A landscape with many valleys, sampled at points; each row gives a point and its height.
From any point a ball rolls to the lowest of the 2 points nearest to it. It stops when none of these is lower. Distance is the straight distance between rows; heights are no part of it.
z_983: [ 25.5  14.6 -23.4  -7.0   2.8   9.4   9.4  22.8  -2.6  12.6  40.1 -37.1
  12.4   9.9 -47.7 -19.8  30.7   1.6  25.1  33.6   4.5  -9.0  -4.8]  h=5.59
z_642: [ 22.4   3.1   3.5  -0.7   8.9  31.7 -29.6 -23.7 -68.7  10.6  14.8  26.1
   2.7 -25.6 -29.0  16.4   0.0  14.5 -12.5 -12.3   5.0   5.3  18.2]  h=3.03
z_566: [ 14.7  13.5  41.7  18.2 -16.4   9.7  -1.9 -21.6  25.5 -22.4 -23.4   9.3
   9.4 -25.1  15.8  29.9   5.9 -33.3  12.1 -62.0 -15.1 -24.5 -17.1]  h=4.24
z_726: [ 23.7 -12.3  -8.8  -3.0 -43.1  20.6  39.6  16.3   5.8 -21.5  15.0 -19.6
   4.2 -28.7 -28.9 -16.1  23.9 -25.1  57.9  37.2 -14.2 -20.9   6.4]  h=3.07
z_989: [ 18.6  31.8 -10.3  22.9   4.0  38.6   8.0  23.7 -42.3 -60.9  -8.6  15.8
   9.9  14.4 -19.6   3.2  30.5  28.9   8.0  12.9 -19.6   6.0  12.2]  h=5.56
z_493: [-22.3  15.2  19.2 -35.6  21.0 -10.1   5.1 -26.6 -25.1  18.5 -11.2 -30.4
   2.0 -23.7   0.2   2.6  54.2 -33.3 -29.4  14.2 -14.2   8.6 -20.0]  h=3.60
z_724: [-28.7  -6.4   7.3 -37.7 -19.4  -7.8   1.1   6.9  -5.4 -22.6  -9.0  29.6
 -12.0  16.5  32.6 -12.3  -0.6 -16.9  25.4  -3.1  -4.0 -21.9  39.6]  h=5.08
z_996: [ -2.6  11.0  -4.1 -31.9  10.2 -20.7 -28.8 -19.2  -2.1  34.0  38.1  17.2
  -9.8  17.8  -4.3 -16.1  18.0  -8.7  40.8   3.0  42.0  17.1   6.8]  h=4.13
z_741: [  5.9 -25.6   9.7 -13.3  27.9 -43.0   6.3  16.6  35.6 -14.8  -8.0   1.3
 -41.6  10.9  -7.3   9.8 -24.1  -6.3 -10.6  28.0 -40.5 -20.0 -27.7]  h=6.61
z_728: [-30.4 -24.2   4.1  -8.7   3.1 -53.0   2.9 -13.9  68.3  27.4 -27.3   9.6
 -30.1  19.4 -20.8  -6.0  -3.3  17.1   2.1  -3.2   4.5  24.0  -5.6]  h=4.72
z_823: [ -8.5 -10.7 -22.8  18.9  22.2   8.7   5.1  -8.8  -1.1   3.6 -18.8 -37.0
  29.4  -4.2  17.4 -12.0   2.7   8.2 -47.5   8.0 -17.8  25.7  -8.0]  h=3.70
z_469: [-23.2   8.2  16.4 -50.0  62.0 -34.4  11.4  -3.3  -2.9  48.9 -27.2 -10.9
 -35.0   0.2  31.8   6.9  20.7 -39.1 -29.7  -5.9 -19.0 -29.5 -26.3]  h=6.95
z_253: [-43.6  -4.5  29.0 -34.6  -7.2 -49.1  31.2   2.8  13.1  -9.9 -17.2 -20.8
   2.6 -19.4  12.0  10.6  17.6  -4.6 -21.5  39.1 -19.4 -11.5  12.1]  h=5.61
z_905: [ 20.2  25.2   7.8  22.6   2.7  44.4  -6.0  14.4 -61.1 -33.5  -2.2   9.5
  12.0   4.7   5.5  23.7  -3.0  35.4 -26.5  -6.6  -9.1  -1.2  16.3]  h=5.76
z_711: [-31.5 -11.7 -12.9  -6.1  15.0  14.6  -0.1 -31.3  -6.2  25.3 -21.1  24.4
  -1.6  19.1  10.9 -19.5  -1.4   3.9 -23.9 -41.0  22.1  30.1 -12.1]  h=4.11
z_912: [ 40.3 -11.9   3.7   9.2 -21.0  36.3  -1.8  10.8  -8.2 -27.8   8.0 -19.5
  11.9   4.3  -4.5  20.6  11.9  12.8  20.1  17.8   3.6 -21.0  18.8]  h=4.14
z_738: [-38.9 -10.1 -25.8 -13.2  32.8  15.7  39.9 -21.1  -6.4  48.6 -18.7   8.1
  -4.0  27.7   0.8 -32.5  14.6  -0.4 -17.6 -52.2  12.1   5.9 -36.6]  h=4.43
z_767: [ 12.0  -3.6 -18.7  25.4  21.3  -7.3 -31.4   9.5   1.2  27.2  59.0  21.8
   7.1 -20.1 -20.2  -2.6 -41.1 -15.6   5.3   3.3  14.1 -11.8  -6.8]  h=5.03
z_476: [-13.6   2.6  29.0 -29.5 -14.1 -28.2   7.4  18.8  21.9 -41.6   3.8   4.2
  -5.3  22.0  13.4   3.2  -2.0  13.6  19.4   6.4   5.8 -19.1  33.2]  h=5.22
z_999: [ 20.7 -11.6 -20.4  -1.9   0.9 -19.5   8.9  28.3  25.5  -6.7   2.8 -52.6
  16.5   3.6   9.9  -5.1  13.8 -14.6  21.3  42.7 -20.9 -28.4  27.8]  h=2.60
z_847: [-12.3 -13.5   9.1 -15.7 -20.7 -44.7  -4.2 -20.7  50.4   8.2 -48.3  27.6
 -29.9  18.5   0.3   4.6   9.4   2.4  31.8 -11.5  -8.6  15.9  -7.8]  h=4.97
z_206: [ 52.2  -8.3 -22.6  23.4  -5.0   6.9 -22.0  25.1  31.6  -6.3   8.7 -48.4
  23.6  -6.0 -15.6   5.0  23.6 -19.0  26.9  45.5 -17.4 -25.6   0.9]  h=3.08
z_662: [  2.8 -19.6 -26.6 -23.6  32.9  -5.1   4.2  13.7 -33.3  10.1  23.8   2.1
   6.6  -9.3  25.1 -26.7  -8.5 -41.1  17.8  10.4  -3.1 -23.3  33.4]  h=1.25
z_721: [-23.4 -11.3   9.5  16.0  10.0   4.6  -6.5 -16.4  17.5  12.8 -31.3  25.6
   6.5  -0.6   5.1 -11.9 -26.4   6.1 -11.0 -51.9  19.8  10.1  14.2]  h=3.74
z_963: [-29.1  -3.6  22.5 -48.2  28.1 -26.0  27.4   8.2  -1.2   9.0 -22.7  -1.2
 -42.2  13.6  10.1   8.6  16.2 -19.8 -20.7   0.3 -21.5 -22.5 -17.0]  h=6.84
z_432: [-19.8  11.8  18.5 -55.5  31.7 -47.3  -5.7   2.5  12.8  54.2   4.9  40.8
 -37.1  -2.7  26.1 -14.4   5.6 -15.9  17.0  35.9  20.8  34.6 -12.7]  h=3.55
z_646: [ 18.5  -7.0  18.6  23.6 -18.5  12.5 -14.4 -23.6  -2.0  -5.7   6.4  -0.1
  15.4 -28.0   1.2  28.4 -18.0 -17.2  -6.1 -55.0   2.2 -22.5   5.2]  h=3.78
z_596: [ 35.9 -35.7   7.2   6.9 -25.7  20.2   9.4   0.7  -3.9 -42.9 -12.7   4.3
 -12.8 -11.7   7.8  13.6   1.7  -3.1  20.9  25.0 -17.0  -8.6  -4.3]  h=4.42
z_340: [-28.0  -3.5   3.2  -9.1   7.9 -11.7   6.3 -22.8  -3.5  12.5 -20.7 -49.1
  26.3 -12.6  13.0 -10.6  30.7  -9.9 -53.2  26.4 -11.4  13.5 -17.1]  h=3.97
z_727: [-29.1  -7.7   5.4 -14.0   1.5 -14.2   4.7  -4.6  37.2  23.9  -5.7  10.3
 -21.1  23.4  -5.5 -23.2 -18.2  15.4 -17.1   5.2  18.5  23.5 -23.6]  h=4.41
z_941: [-13.9  15.3  23.8 -24.8 -21.5 -46.6   5.9 -14.1  35.1 -12.9 -17.1  19.4
 -17.5 -16.6  -6.4   0.5  24.2 -21.6  22.5  -0.7 -12.9   9.9 -16.1]  h=5.23
z_982: [ 12.9  24.4  55.1 -28.2 -15.2  27.4 -21.0 -16.4 -39.2  -2.4 -11.2 -15.9
  -9.0 -19.0   6.2  33.4  39.9 -18.6 -16.5  14.2  12.1   0.5  -9.4]  h=2.58
z_347: [  7.2 -15.0   8.9  26.8  -8.3  28.8  36.8   6.0  -6.5 -36.9  -9.4   4.3
  -1.8   5.7  -4.9  23.2 -33.4  27.4 -46.4  -5.0 -13.2  -3.6 -41.9]  h=6.15
z_966: [-35.2 -19.6  10.8 -53.5  -4.6 -45.8   9.4 -22.4   7.6  61.8 -40.9  21.8
 -46.6 -14.8  36.5  -6.8  28.3 -12.4   1.6  35.0  -0.7  30.1  -5.7]  h=3.48
z_878: [  7.0 -25.5 -16.7 -16.5  -7.2  21.2  20.6  20.2 -41.2   4.9  25.5 -19.6
   1.2 -11.6  10.5 -14.7  -5.3 -24.6   7.6  27.0  -3.5 -31.7  22.3]  h=0.67
z_58: [ 43.5   8.3 -19.7  36.6  30.6   2.2 -25.2  32.4 -21.3  -8.9  29.8 -17.2
  25.2   2.6 -22.3  20.1 -26.4  28.9  -1.1  17.9   1.5 -18.0  34.3]  h=6.16
z_528: [ 20.2  23.2  -0.6   1.2  10.7  -1.2 -21.6  -1.5   1.7   0.8  13.0  -1.1
 -30.2  27.7 -36.0  -8.9   8.6  22.6 -20.3  11.4   6.0  37.7 -59.6]  h=4.94
z_960: [-12.3  34.2  25.1   4.3 -10.7  -5.3 -23.6 -10.6  23.4 -13.7   9.3  29.6
   1.9  25.9 -19.4   1.4  -9.2  34.4   2.7 -34.6  31.0  21.5 -11.4]  h=6.46
z_27: [-10.0 -31.6  24.2 -11.1   6.3  10.8  18.0   1.5  -2.0 -27.3 -26.3 -12.4
 -20.0   3.9   7.4   5.1 -23.5   6.9 -55.6   6.8 -23.2  -1.8 -34.1]  h=6.33
z_779: [-39.1 -18.7   4.8 -38.0   7.1 -53.6  21.3  -2.6  24.8  17.2   1.4 -22.0
  17.7 -15.0  22.6  -9.2   3.8  -4.9  -1.0  17.9   2.2 -10.6  33.7]  h=5.75
z_826: [ 32.4   8.3   9.4  30.7   1.1  28.3   2.4   3.4 -32.5 -48.5  -7.0   1.4
  -0.3   1.5 -13.6  38.9 -15.3  32.4 -36.4 -21.1 -20.8 -12.3 -27.5]  h=5.95
z_102: [-16.5 -26.6 -21.5  19.6   8.0  -9.9  -2.6   4.2  12.7 -13.1  -1.3  22.2
  12.7   0.8  -0.1  -7.9 -40.7   0.1   3.3 -21.3   8.1   8.8  30.4]  h=3.34
z_812: [ 26.5  -0.5 -28.8  32.3  -3.3  -1.1 -17.6  12.3   7.9  21.0  60.8   1.9
  13.6 -24.5 -49.3  11.9 -18.0 -15.7  32.1  11.3  14.2 -27.3  13.4]  h=5.26
z_707: [ 26.0  20.7 -30.7  58.6 -28.0  14.8  -3.7   1.0   6.2 -28.2  19.7  22.6
  27.3 -20.7 -22.5  19.8 -24.2  20.8  35.7 -10.6   6.8   5.4  22.2]  h=2.92
z_314: [-25.4  28.0  15.9 -14.8  62.7 -15.4   5.3   2.3 -19.0  15.4  20.9  20.1
  12.7  10.7 -19.8  -8.6  -2.8  18.7 -26.9 -25.9  22.7   8.9 -11.1]  h=5.70
z_624: [-18.5  -2.3 -28.8  -9.3   3.3 -33.5  25.0  26.4  21.2  -5.5   0.8 -36.1
   7.3  19.6  52.0 -19.0   0.1   5.8   5.7  30.8 -17.8 -16.0  23.6]  h=2.16
z_359: [-17.5 -14.6  11.7  -9.6 -12.0 -40.9   0.3 -11.8  28.2 -15.2 -25.6 -12.4
  11.1 -25.2  -9.0  -5.4  22.3  -9.3  -0.1  30.4 -28.2  14.7  -3.4]  h=5.44
z_57: [-14.3   3.2   5.7 -21.2  11.3 -41.9 -28.7   9.5  20.0  13.3  14.2  47.2
 -28.0  -4.2   1.2 -26.7  -1.8 -10.1  38.8  42.1   9.0  33.7   0.2]  h=3.86
z_695: [  6.9   7.4 -28.4  24.1 -28.2   2.4 -16.8  -7.6  11.4  -2.8  37.7   8.1
  17.9  32.6 -28.4  14.9 -10.6  47.1  20.2   8.9  39.2  19.3  28.9]  h=6.47
z_734: [ -5.2   4.3  25.4 -29.1  30.4 -27.9   7.2  17.7  -9.1 -24.6  26.7  -4.5
   2.8  28.8 -11.3   6.4  -9.4  14.4   2.9  14.7  18.7  -5.2  20.8]  h=5.37
z_374: [  5.6  -9.3   4.5  16.1  16.9 -16.2 -41.8 -17.3  12.2  44.6  32.6  18.7
   0.5 -42.5 -20.6  -7.0 -26.1 -25.0  -0.7  -2.5  20.1  16.5 -17.8]  h=4.76
z_964: [  1.7  12.0  24.6  29.1  17.4  25.7 -45.5  -1.2 -34.8  20.9  10.3  33.8
  -7.5 -22.7  22.8  -8.3 -31.8  -2.1 -31.4 -27.4   6.0  -2.2 -13.9]  h=4.37
z_849: [-19.6  -5.6  21.0 -16.5  17.8 -17.4 -18.2   6.6   5.0  13.8  16.2  23.3
 -18.1  -7.2   8.5 -18.7 -19.5  -0.6  -5.0  30.7  16.9  15.1  -4.5]  h=4.10
z_816: [-42.6   3.1  21.9 -34.6  23.6 -42.4  19.5 -18.0  16.9  35.1  -7.2 -40.3
   8.6   1.0  27.0  -8.8  28.6  -6.8 -27.9  -8.5  16.8  -5.6   5.4]  h=5.89
z_928: [ 22.6  -1.1  23.3  -3.9 -20.0  25.9 -49.9   1.5 -20.6  20.3  29.0  16.2
 -14.5 -23.1 -16.2   3.7  -3.8   5.9  17.6  42.0  40.3   6.3  13.6]  h=3.05
z_804: [-20.2  -0.2 -19.9  -9.5  30.2 -33.4   2.6  13.8  13.5  17.0  -6.4 -21.2
   1.5  33.3  72.7 -31.6   1.4   5.5 -19.8  13.3 -17.6  -8.7  -4.6]  h=2.56
z_108: [-17.2   6.7 -40.4   5.4  21.9   5.1  37.7  -0.2  -7.3  22.1   3.0 -16.6
   9.0  30.1  -0.7 -20.8 -15.5   4.3 -15.0 -52.7   8.5   4.1 -33.0]  h=4.73
z_159: [-10.2 -11.4  -9.2  -2.9 -16.1  29.1   3.4  -2.8 -41.3 -21.6  -5.7  13.1
   5.4   3.1   4.8  -9.7   3.3   3.9  -8.9  -0.8  -0.8  15.9  21.1]  h=5.25
z_527: [-14.0 -46.6   3.2 -13.2 -26.5  19.2  15.7  -5.8 -13.8  -8.9 -26.6  16.1
 -25.0 -22.1  24.5 -12.7  -7.3 -34.2 -10.1  13.2 -31.5 -16.8  -5.1]  h=4.83
z_480: [ 14.2  -8.9 -22.3   4.1   9.2  -3.3  -9.0  15.9   4.2  22.5  41.0 -36.2
  30.5 -19.2 -39.9  -6.7   6.8 -17.9  23.8  34.6  20.8  -9.8  25.2]  h=5.45
z_619: [ 11.2   1.7 -24.8   7.1  30.3  -4.8 -24.5   1.5 -31.4   9.1   9.6 -13.4
  28.8  -9.2  20.6   3.5  -7.5 -38.5  19.8 -20.2  -0.3 -14.0  31.7]  h=1.82
z_320: [ -1.0  -2.1 -11.7   0.6 -17.0   0.5   5.1  -1.5  11.5   1.3  24.0  14.4
 -27.7  19.2 -34.7 -17.4  -5.1  17.6  -1.9  15.8   8.8  36.6 -32.0]  h=4.71
z_355: [ -3.5  -5.2   7.2  20.8  11.6  32.8 -17.5  12.5 -39.4 -13.1 -12.9  48.5
  -4.3 -10.6  27.3  -1.3 -34.3  -6.8 -19.5 -48.6  -9.8  -5.0   6.7]  h=4.69
z_612: [ 24.8   1.4   6.3   9.5  -9.8  20.3  -2.7 -13.4 -10.4   4.5   0.1 -22.0
 -17.6   7.9 -22.7  11.7  -4.4   8.9 -36.8  -6.4  -0.5  15.2 -56.0]  h=5.24
z_250: [-20.9 -17.7 -36.2  17.1  29.1   8.2  70.1   9.3  14.4  17.8 -37.2 -26.8
   4.7  25.3  -8.2  -6.3 -32.6  -1.8 -26.3 -39.6 -11.0  -3.6 -20.6]  h=5.00
z_665: [ -2.0  16.0 -10.7 -10.9  10.7 -41.1 -23.3  -2.7  21.9   6.5  17.5  -3.4
   6.7   3.3 -17.5 -10.0  12.5 -15.5  38.3  -7.1   9.8   2.2  24.8]  h=4.38
z_381: [ 25.5  16.1 -23.2  60.7  -7.4  14.6  32.4   4.2  -6.8 -59.5  -6.9  23.0
  15.8 -23.1 -16.4  35.6 -29.4  25.3  26.3 -29.0 -13.3  15.2   7.2]  h=2.31
z_190: [  2.1 -10.6  -9.7  27.0   5.4   1.1  -3.0  -3.4  -1.2 -36.1  -8.7  36.2
  16.7 -12.7 -21.4  24.3 -38.4  12.9  16.8 -44.9  -5.0  14.1  17.2]  h=2.93
z_626: [ -0.5  30.2  -3.7  32.1 -25.5  -2.0  -7.5  -8.0   8.8  -8.6  15.9  -4.1
  26.5  26.1  -0.9   9.0  -6.0  48.4  -5.2 -33.1  29.1  24.0   9.9]  h=6.60
z_290: [-23.5  12.9  11.5 -44.5   6.9 -35.4 -10.8  -6.4  23.4  55.3  15.3  12.4
 -24.0  19.1  34.2 -24.1   2.1  -3.5  21.5   0.9  31.4   9.2 -11.0]  h=3.85
z_330: [-17.7  13.2  18.5 -30.9  48.0 -40.2  12.0  -4.2  10.3  13.8  27.8 -12.1
   5.5  30.6  -9.6  -0.2   1.7  15.3 -12.3 -25.4  24.7  -4.9   2.1]  h=5.53
z_837: [-20.3 -18.8 -23.4 -28.9  18.3 -19.5  -2.5  -2.5   0.6  20.0  -3.3  12.9
  -5.9  29.6  57.7 -42.9  12.6   8.3  14.9  24.9  10.3   9.3  10.0]  h=2.94
z_332: [ 32.7   2.5  20.7  47.0 -22.6  12.1   9.7 -25.6  35.7 -26.9  -4.4  23.5
  -1.5 -21.9 -12.9  25.0  -1.4  -9.0   1.6 -46.8  -7.8 -10.1 -43.0]  h=4.75
z_901: [ 36.0   5.9  14.3   9.5 -26.3  13.5 -22.7  -0.5  16.2 -30.1 -10.5  11.8
 -18.6  35.9   9.1  22.6   3.8  15.5  22.8 -34.2   2.9 -10.4  -7.4]  h=5.99
z_690: [ -7.1  -9.8 -25.1  26.0  27.2  13.3  17.5   5.0  -9.0 -16.5 -27.3 -31.4
  24.1 -11.3  27.7  12.3 -27.5 -13.4 -35.5 -22.9 -26.0   0.5  -0.6]  h=3.27
z_702: [ -9.9  29.2   5.7  13.7  -1.2   2.8  12.8  -6.3  13.9  -8.6 -29.0  21.3
  -0.5   0.7  -6.4   5.5  10.1 -19.2  11.3 -64.9 -15.3  -8.7 -18.6]  h=4.70
z_44: [-30.4  -7.5  15.3 -21.5 -15.3 -10.3   7.5 -25.7  12.3  30.7 -32.1 -32.3
 -13.4  -4.2  40.4 -17.6  30.9   1.2 -43.8  22.8  -9.0  25.4 -28.2]  h=4.06
z_127: [ 37.9  25.0 -11.9  25.1 -12.2  35.0 -18.4   5.4 -27.8 -27.7   3.4   8.8
   2.0  20.1   9.0  26.0   3.0  22.3   7.5 -43.9   2.6  -0.4   6.8]  h=5.92
z_360: [-44.2  20.5  28.6 -16.0  -6.8 -25.0  32.7  -8.6  28.7   9.0 -12.5 -28.2
  22.1 -18.7  -4.4   6.3   8.0  -9.0 -20.5 -27.9   4.0  -8.2  -0.9]  h=6.08
z_274: [  1.5 -13.4  18.1 -10.3 -38.1  25.9  21.8  19.5 -16.4 -12.0  24.5 -32.5
  17.9 -22.0   2.3 -12.0  -1.4  -4.8  -4.8  56.8   3.8 -26.8  18.4]  h=1.38
z_37: [  1.8   7.7  42.3 -26.8 -19.3  23.2   8.2  -6.2 -33.2 -15.9   6.5 -29.5
   6.0 -17.8   2.7  20.2  22.2   3.1 -16.4  37.3   7.9 -10.0  12.8]  h=2.02
z_241: [ 17.6   0.6  30.3  14.1 -17.8  25.5 -64.2   1.8  -7.6   3.9  22.8  42.5
 -19.5   4.9   7.5   6.1 -30.8  32.5  -4.2  19.0  26.1  11.6   5.1]  h=3.50
z_762: [ 10.4   4.6  21.0   7.9  21.4  22.9 -59.6   4.5 -26.8  29.0  24.9  43.6
 -30.3  -0.9  22.5  -6.7 -28.4   4.5 -20.7  14.8  25.2  20.2 -31.9]  h=3.95
z_572: [ 41.5  -1.4 -22.3  28.9 -16.9  12.0   6.0  14.9  20.4 -21.0  -7.2 -18.2
  19.1 -32.4 -13.3  -7.3  14.8 -32.2  34.5  30.4 -35.9 -16.8   8.1]  h=2.57
z_82: [ -5.7 -11.9  21.7 -20.0  26.2 -28.3   2.2  23.4  24.1 -18.8 -25.0   3.2
 -18.3  29.3  12.3  17.2 -11.3  -8.2  -9.3 -14.4 -27.0 -27.5  -4.1]  h=6.73
z_672: [-33.7  28.5  36.7  -3.1 -10.9 -26.7  14.7  -9.5  35.3 -18.7  -4.1   5.9
  13.7   7.5 -26.7   0.9 -10.3  18.5  -0.7 -33.6  15.3   8.2  -7.0]  h=6.29
z_647: [-25.6 -13.4  10.4 -34.9 -36.7 -11.0   3.9 -25.8   7.5  24.2 -42.5  -3.7
 -49.4  -2.1  33.6   2.1  28.4 -11.6  -8.7  32.1  -9.0  27.5 -23.4]  h=3.77
z_882: [ 13.2 -27.3 -11.0   0.2  -7.0  -0.9 -51.2 -17.5  12.9  39.6  24.2   6.9
  -4.3  -7.9  12.7  -3.5  -1.9 -25.9   9.4  19.7  30.8  12.2   0.5]  h=4.45
z_334: [ 31.1  29.6 -18.0  38.9   2.6   3.9 -33.6   8.4   5.0   4.0  43.4 -10.1
  27.0  14.2 -45.6  26.4  -6.8  55.1  14.6  17.6  16.0   7.1  24.8]  h=6.32
z_380: [ 14.1   7.9 -22.6  17.0 -41.7  -4.4  15.5   4.6  37.2  -7.8   7.9 -18.2
   5.9  11.6  26.5  -8.0   1.2 -26.8  35.5 -16.6 -17.2 -24.1  -5.2]  h=3.87
z_713: [ 38.7   7.4 -19.3  47.6 -37.0  41.3  -6.2  -9.6 -18.8  -1.2  25.6   7.8
  30.4 -30.1 -39.1  28.5  -6.4  41.3  21.2  10.2   6.6  -3.3  32.5]  h=3.42
z_118: [ 48.7  21.1 -25.6  12.8  -2.0  42.2  -9.4  34.0   0.0  25.4  39.0 -57.5
  10.0  20.9 -41.7  -1.7  32.8  25.0   0.3  41.9  13.9 -21.4   5.4]  h=5.77
z_831: [ 16.2 -15.1  -0.2   5.6   8.5  22.4  -9.4 -26.0 -40.7   6.4  10.8  -1.0
  12.2 -30.3 -12.1  11.8 -11.0 -17.9 -12.8 -38.1  10.1   3.0  15.1]  h=3.40
z_309: [-40.1  31.5  15.6   1.4  -3.1   4.9  18.8  -7.3  27.2  19.7 -47.7  22.5
 -14.3  21.2  -3.6 -30.4   7.7  -8.3   6.6 -65.1  -2.5   3.3 -17.0]  h=5.04
z_827: [ 17.6   4.3 -32.4   9.2  22.2 -38.6 -26.5   6.8  18.4 -33.8  -0.4 -18.0
  27.1   8.2 -13.5   4.0   6.8 -10.8  40.8   4.0  -5.8   8.7  30.9]  h=4.58
z_422: [-22.0  -7.2   2.4  -3.5  -2.5  13.0  -9.8  12.1  -9.1 -17.1 -25.4  41.8
 -14.7  -1.9  35.6 -21.8 -11.1 -27.1  10.6 -27.0 -14.6  -6.8  12.4]  h=4.92
z_917: [ 33.4   5.2  -2.1  23.2 -38.4  13.2 -29.1 -25.2  24.8  -6.6  15.6   6.2
 -12.2  48.5 -14.4  23.1   0.1  35.7   6.7 -21.1  31.4  12.1 -28.7]  h=5.78
z_185: [-28.8  31.2  55.0 -31.3  -5.9  -9.3  -5.6 -17.9 -11.9 -11.9 -18.1  -6.7
  -6.1 -22.7   2.8  15.1  27.8 -21.4 -27.3  -1.4   0.6   1.1  -8.2]  h=3.13
z_791: [  7.8 -26.7  -3.6   9.9  13.7  -4.9  14.5  24.9   9.5  -7.4   9.1  -8.1
 -10.8   6.8   1.8  -6.3 -42.9  -2.3 -27.2   9.4 -29.1 -14.9 -29.6]  h=6.48
z_466: [ 30.1 -16.0 -14.9   0.1 -55.2  16.6  42.2   3.7  13.2 -20.3  10.7 -25.6
  -5.4   6.6   5.3  11.1  22.4 -17.6  46.1  15.5  -9.5 -32.6  -4.3]  h=3.44
z_244: [ 35.8   7.1 -12.4  14.7 -38.9  46.8  10.6 -10.0 -35.8 -15.5  11.5 -10.0
  23.4 -20.8 -30.5  15.8  22.6  11.7  23.3  -1.6   2.5 -14.3  18.4]  h=3.82
z_43: [  0.2 -25.0   3.7 -14.1 -13.5  -2.3  13.5  21.4 -11.0 -28.3 -16.5  -4.4
 -19.4  -8.9  17.2 -10.2   7.4 -16.5   8.1  43.7 -41.3 -21.2   2.6]  h=4.64
z_410: [-11.7  -4.1 -35.9  23.3  34.7  24.9  11.7  19.6 -43.5 -15.8 -11.5  -0.7
  16.5 -18.0  35.9  -4.8 -35.6 -19.7 -11.5  -9.9 -21.5   5.4  18.4]  h=2.81
z_604: [-49.2  19.2   7.9  -0.5  -8.0  -2.4  57.5  -8.0  45.6   3.0 -81.9  20.9
  -0.7  31.4 -16.1 -10.8  19.0   4.1  -8.5 -44.6 -23.4  -1.6 -12.4]  h=5.43
z_348: [-12.5 -30.3 -18.1  12.8 -35.6  25.2  35.9   1.6 -21.0 -19.9  -4.6   1.2
   6.8 -26.4   4.8 -13.0 -22.1  -7.5 -11.1   9.0 -15.4   1.3  -4.8]  h=5.05
z_215: [ 36.1  10.2  12.7  31.8 -42.5  31.8 -15.3  -8.5   2.2  -4.2  24.2  -7.6
   0.0  14.7 -13.2  23.3   1.2  34.7 -19.0   4.2  18.0   4.4 -36.4]  h=5.54
z_396: [ 22.5   7.2 -28.3  -2.8  -1.2  35.5 -13.9  14.1 -45.9 -20.8   2.5  14.6
   4.1   4.6 -30.8 -17.1  27.3  12.9  24.9  11.6   3.9  17.3  26.8]  h=5.39
z_71: [-40.5 -16.7 -15.5   3.5  24.1 -12.9  53.3   8.3  31.8   3.8 -66.3   0.2
  -5.4  23.1  -6.0 -14.1 -11.9   9.6 -28.4 -29.0 -26.6  -0.1 -15.3]  h=5.27
z_625: [-27.7 -15.8 -18.5 -46.7   5.6 -27.1   1.7 -17.2  -1.9  34.1 -15.9  24.3
 -22.6   8.3  26.7 -31.7  37.9  -6.0  16.3  39.3   3.0  37.8   5.2]  h=3.21
z_932: [ 34.1   4.7   8.2   1.2 -20.7  49.2 -35.2 -11.4 -51.7  22.8  27.1  17.5
   5.9 -35.6 -36.7   7.6   5.0  20.9  16.1  17.2  25.8   0.8  38.8]  h=2.59
z_736: [ 44.8  38.8 -18.0  33.1  -6.5  47.8  -2.2  37.4 -14.6  11.2  29.0 -56.5
  29.2 -10.5 -30.2  25.4  16.7  34.3  -2.7  23.8   3.5 -27.7  19.6]  h=5.93
z_293: [-12.3  -1.4 -35.7  13.2  34.4   8.4  -9.0   4.3 -30.7  -1.8 -19.3 -15.0
  34.0 -27.1  40.5  -7.5   4.2 -49.2   3.4  -5.7 -25.2   3.0  40.5]  h=2.33

For each start below, name the point where the ball stops.
z_340: z_878
z_314: z_932
z_159: z_381
z_71: z_381

Call two points neighbours if one is among the 2 nearest of the other. Go from one point of each pair to the other, from neighbour to neighbour, staying as low as possible. Name the highest point that can't be avoided.
z_932 and z_381: z_604
z_624 and z_572: z_206
z_624 and z_878: z_44
